Each row is a point on a landscape with many valleys, with its height.
A ball rolls from a point to the lowest of its 5 nearest points, and stops where none of them is lower. Distance is the straight distance between rows; heights are no part of it.
ruras: [164 108 110 149 143 149  94 176  53 141 103 153 118 157 156 115 104 111
 124 105 157]  (h 601)
dat: [119 181 114 145 129 162 120  95 187 197 149 112 158 122  78 174 155 114
 129  96  48]  (h 431)
genas: [166  76 168 130 130 143 146 195  41 122 108 178  80 130 166 114  87 119
 127 163 221]  (h 659)
ruk: [141  95 146 143 107 124 140 157 102  65 154 163 106 115 167 125 125 116
 139 134 177]  (h 406)
favan: [135 122 138 139 104 140 136 130 197 150 157 174 135 167 134 176 171 113
 187  64  96]  (h 446)
Mafe: [141 121 123 146 115 114 137 124 169  50 174 124 143 124 165 139 157 140
 150 151 144]  (h 281)
vimo: [137 110 121 145 138 137 131 123  86 144 101 125 134 143 122  87 111 144
  85 139 170]  (h 127)
Zige: [148  93 147 149 127 149 125 181  64 126 100 171 106 133 162 107 108 127
 127 150 215]  (h 664)
Dav: [109 128 144 109 124 131 139 146 142  60 148 106 154 113 130 111 118 142
 120 175 126]  (h 135)
kidok: [141 112  87 131 133 113 108 155  87 169  77 146 137 162 129 110 118 122
 118  99 124]  (h 519)
kubal: [ 93 151 146 139 120 106 131 101 115 151  98 101 137 116 111  82 117 156
  63 153 140]  (h 403)
noge: [134 142 130 147 141 146 105 131 149 184 122 109 156 137 113 138 142  98
 141  90  84]  (h 354)
vira: [131 130 163 140 151  93 120 156  53 165  69  87 139 110 129  76  76 166
  75 152 144]  (h 334)
nam: [138  84 166 137 134  91 118 184  35 167  71 154 122 146 169  95 100 154
 107 133 196]  (h 518)
lanir: [120 113 159 134 113 140 139 157  70  94 117 140 111 117 141 107 108 136
 120 160 191]  (h 490)
tuza: [143 108 122 139 115 108 127 158 151  69 152 145 123 124 163 143 134 131
 156 147 128]  (h 294)
pup: [136  88 170 141  92 132 145 161  65  93 129 165 101 126 173 129 129 124
 140 136 200]  (h 545)
suda: [134 157 116 139 134 110 158 105 188  63 173  94 140 106 117 121 154 171
 137 165 107]  (h 400)
Tipes: [ 98 149 126  74 167 103 151  84 129  58 111 105 115  98 113  74  82 183
  77 192 190]  (h 370)
tavud: [125 130  96 129 115 134 135 112 191 124 153 123 144 118 113 167 136 146
 156 102  72]  (h 32)
bar: [116 134 129  64 154 129 154 124 113  50 112 108 107  87 144  99  81 164
 104 198 201]  (h 237)
sul: [124 153  99 115 136 134 153  68 204 121 176  87 134 103  97 193 159 129
 146 115  47]  (h 448)
ribo: [128 125  93 149 146 136 148  97 226 104 182 140 125 130 115 177 173 156
 181 129 120]  (h 378)
rut: [124 132 115 123 144 111  89  92  98 210  97 110 156 140 112 117 132 104
  95  71  64]  (h 501)
litot: [104 139 129  96 139 140 146 133 134  56 130 107 126 108 118 126  94 133
 103 183 174]  (h 144)
Bidu: [127 149  86 125 136 125 142  99 219  91 186 130 122 134 113 159 153 154
 161 127 104]  (h 274)
todi: [135 113 107 138 127 109 129 122 177  88 163 119 139 135 136 152 150 144
 165 124 116]  (h 52)
bop: [155 120 108 126 125 181 134 133 223 106 185 152 128 144 131 217 181 133
 196  98  83]  (h 494)
loso: [ 98 171  98 123 127  93 120  88 167 131  98  99 145 114  84 112 144 119
 110 124  81]  (h 307)
Les: [131 137 130 132 139 104 107 120  55 173  88 129 150 126 116  91 111 122
  92 113 117]  (h 422)
nobi: [131 142 110 139 118 123 121 113 117 173 117 133 121 166 106 122 141 118
 112 116 121]  (h 412)
Gito: [130 131 119 115 136 127  90 133  95 197  92 145 151 137 116 144 131  86
 115  74  94]  (h 456)
peb: [125 115 154 131 108 137 134 159  95  76 141 151 119 119 166 122 122 123
 121 149 158]  (h 484)
pitu: [130  97 166 123 121 136 146 174  71 104 124 166  91 115 154 113  92 129
 131 166 195]  (h 564)
Fatag: [131 168 125 138 124 151 129 110 172 201 143 129 162 124 111 155 173  91
 144  88  61]  (h 414)
vilez: [126 174 121 135 127 152 137  94 186 168 168 113 150  94  96 175 171 127
 152 104  23]  (h 459)
fatu: [130  74 181  89 134 126 145 143  85  61 153 167  83 110 180 125 112 144
 146 153 205]  (h 513)
katu: [103 169 124 138 120 111 133 105 144 130  95 104 123 123  92 112 155 120
 109 127 104]  (h 250)
geve: [164 145 122 157 130 155 105 125 145 193 150 132 174 129 127 176 153  77
 151  57  58]  (h 450)
rodod: [125 157 104 137 124 138 140 129 154  80 148 104 133 106 116 134 125 140
 137 122 104]  (h 243)
Gesud: [122 119 142 110 131 128 134 131 140  61 163 104 128 114 156 133 123 125
 118 160 134]  (h 341)
naf: [148 138 130 159 103 135 129 105 178 166 173 142 129 143 117 179 172 106
 167  77  70]  (h 336)
nite: [140 143 134 127 117 140 135  98 197 133 181 162 152 137 110 185 168 129
 171  85  69]  (h 453)
tekez: [111 149 128 129 112  98 124  97 164 113 101  94 145 103  92 100 141 133
  92 155 107]  (h 315)
belo: [160  82 128 169 124 146 140 179  44 123 128 180 108 150 166 134 110 105
 145 134 183]  (h 788)
pupus: [141 104 100 143 117 112 139 133 180  83 175 145 129 138 169 178 138 131
 180 121 124]  (h 239)
Tuvi: [142 156 128 115 140 151 102 111 166 224 133 104 192 120  90 146 173  86
 117  68  66]  (h 479)
tid: [ 71 123 157  96 123 109 127 116 105 105 100 113 126 102 122  88 114 170
  89 164 177]  (h 298)
Dag: [125 117 136 130 140 110 114 106  81 159 109 106 133 121 108  78 105 161
  65 153 138]  (h 308)
Vod: [ 85 134 157 113 126 130 138 127 133 102  94 123 126 100  97  85 109 166
  91 149 144]  (h 398)
Kesiz: [137 137  99 125 127 186 147 100 229  90 193 148 117 143 125 205 186 125
 164 117  92]  (h 447)
Dup: [123 156 114 137 115 132 120 119 151 158 132 120 121 134 111 142 134 108
 157 119  91]  (h 299)
vifu: [116 113 142 138 140 129 107 151  96 147 100 132 130 121 137  95  93 147
  88 165 189]  (h 335)
nera: [141  94 110 151 104 127 118 149 122 169 147 153 119 166 154 144 136  89
 183  94  98]  (h 404)
debi: [138 127 138 157 121 145 123 125 127 175 147 134 114 149 138 151 143  96
 166  92 108]  (h 323)
rasud: [129 151 104 123 134 115 101 108 105 164  86 118 145 164 106 103 130 126
  89 113 113]  (h 460)
mog: [120 161 119 135 138 116 147 118 181  65 147  77 147 107  94 127 155 156
  99 152 103]  (h 366)
toti: [125 116 138 140  91 144 141 140  99 111 115 142 126 122 115 113 130 138
 123 160 171]  (h 482)
Miz: [109 150 123 102 137 144 131  97 161  80 103  78 146 100 105 109 119 160
  90 197 130]  (h 439)
ronos: [134 149  95 134 129 131 106  95 151 185 118 103 134 139  97 131 142  94
 114 131 103]  (h 356)
sivil: [ 90 159 127  87 137 128 131 106 153  61 131  96 128 110 112 105  84 157
  91 213 152]  (h 397)
Piziz: [141  99 117 152 105 127 137 179  94 162 143 156 116 167 167 137 133  83
 173  97 130]  (h 436)
lika: [103 128 155 107 140 100 135 123  63 155  98 103 105 111 129  70  72 175
  75 171 168]  (h 110)
Dabo: [152 112 106 127 118 152 114 152 112 180 126 128 110 167 136 142 124  96
 153  95 110]  (h 413)
lepev: [139 139 129 112 137 143  98 126 121 193 100 113 159 142 113 138 151 102
 111  83  77]  (h 405)
sanu: [127 132 113 130 110 120 141 140 177 127 165 147 109 145 133 166 130 128
 184 103  90]  (h 245)
Boda: [106 116 153  91 130 125 141 153 101  71 102 140  87  89 143 105  74 154
 102 183 217]  (h 291)
Fale: [140 106 123 144 158 107 103 136  63 171  68 139 134 152 123  99 104 134
 114  89 149]  (h 442)
zek: [ 91 136 135  70 144 121 129 111 107  76 109 113 112 102 147 109  82 149
  97 181 181]  (h 63)
Gipi: [143 100 117 152 100 103 142 152 137  85 143 157 106 135 159 142 140 114
 182 110 161]  (h 358)
dunid: [116 126 148 100 111 154 128 142 101  80 131 131 121  96 132 104 111 128
 114 160 152]  (h 362)
Nozas: [ 83 146 145 118 119 122 126 101 132 107 109 111 125 120 105  85 117 152
  79 159 116]  (h 392)
Kida: [138 161 102 143 122 108 141 108 168 109 152 101 132 125  93 159 140 118
 149 118  71]  (h 97)
guvo: [130  78 156  97 126 132 152 134 106  57 165 140  99 115 185 136 103 136
 130 173 178]  (h 391)
teg: [133  97 138 108 122 116 140 152 148  38 192 129 109 118 165 145 144 133
 134 189 181]  (h 502)
punem: [122 135 126 139 116 136 129 122 158 160 161 134 121 134 123 165 146 102
 163 102  61]  (h 231)
zono: [108 178 105 110 134 112 132 101 187 114 133  76 143  92  92 120 157 130
 126 126  76]  (h 257)
tup: [ 93 117 165 106 135 115 137 110 102 118  78 126 101  99 124  74  80 158
  96 178 198]  (h 367)
rufov: [139 103 134 163 104 126 148 140  87 109 145 155 121 147 152 120 130  99
 168 127 157]  (h 99)
tonor: [113 108 171 109 129 120 119 161  78 153 102 143  79 125 150  74  92 141
  98 163 220]  (h 500)
taz: [148 112 103 133 121 161 121 161  84 160 112 158 123 170 161 120 118  87
 147  89 137]  (h 552)
Nevek: [158 113 124 162 131 137 134 130 163 178 165 184 162 170 144 183 184  83
 185  39  89]  (h 493)
Seso: [139 138 120 134 158 114 104  90  72 194  72 107 138 137 102 107 125 118
 102  85  93]  (h 507)
dizo: [160 107 127 156 135 133 110 156  69 140  80 149 129 159 135 102 122 125
 126 116 160]  (h 411)
kob: [133 100 175 101 150 100  97 177  32 164  87 117 131 138 141  77  53 170
  87 149 172]  (h 454)
neb: [128 102 145  85 157 125 160 134 126  38 154 129  91  92 138 114  82 132
 125 179 203]  (h 104)
lamuv: [111 176 111 107 132 146 128  85 203 150 150  89 142 101 101 172 150 129
 148 113  54]  (h 372)
ninuz: [123 110 162 120 155 119 114 148  68 166  77 131 115 139 143  80  97 157
  85 135 174]  (h 371)
fubo: [153 104 117 180 100 120 124 142 111 123 133 157  98 160 137 129 142  91
 162 115 130]  (h 348)
Gopi: [115 173 111 127 127 126 113 107 186 171 121  98 125 118  85 157 155 100
 144 104  59]  (h 359)
latep: [164 131 135 144 130 152 114 137 132 216 147 143 169 146 137 168 157  77
 181  40  73]  (h 449)
Botem: [112 140 109 133 112 128 135 142 118 104 126 121 119 132 119 130 141 101
 140 128 116]  (h 105)
Nemu: [ 83 137 148  80 163  82 137 108 101 103  98  93 101 103 140  84  71 170
  95 175 200]  (h 292)
tuku: [129 143 131 137 146 101 119  97  84 174  96 104 153 128  91  78 114 141
  81 127 101]  (h 415)
tumu: [148 128 104 158 125 140 148 126 215  57 166 151 101 136 138 168 184 150
 178 137 133]  (h 440)
suna: [142 138  91 110 120 168 140 100 226 114 177 128 154 138 113 179 171 144
 165 116  59]  (h 285)
Ziv: [113 149 111 121 141 115 100  93 147 210 100 104 158 133  99 140 147  92
  91  65  70]  (h 476)
gifet: [154  98 129 142 138 111 110 149  51 162  72 145 138 145 149  97  99 156
  97 118 161]  (h 349)
Piz: [144 134 117 149 118 151 108 142 127 203 128 147 143 157 127 154 139  85
 134  70  78]  (h 396)

Call two points neighbours if one is among the 5 nearest of the other. Go from one point of each pair to the other, from neighbour to neighbour, staying as low as possible. Name the highest point that can't be avoided.
lika / vimo => Dag
Botem / zek => rodod
rufov / Dav => fubo
lika / zek => Nemu
zek / Dav => litot

Where does a ball stop that starts at each point below?
dat => tavud
vilez => tavud
lepev => tavud
Gito => tavud
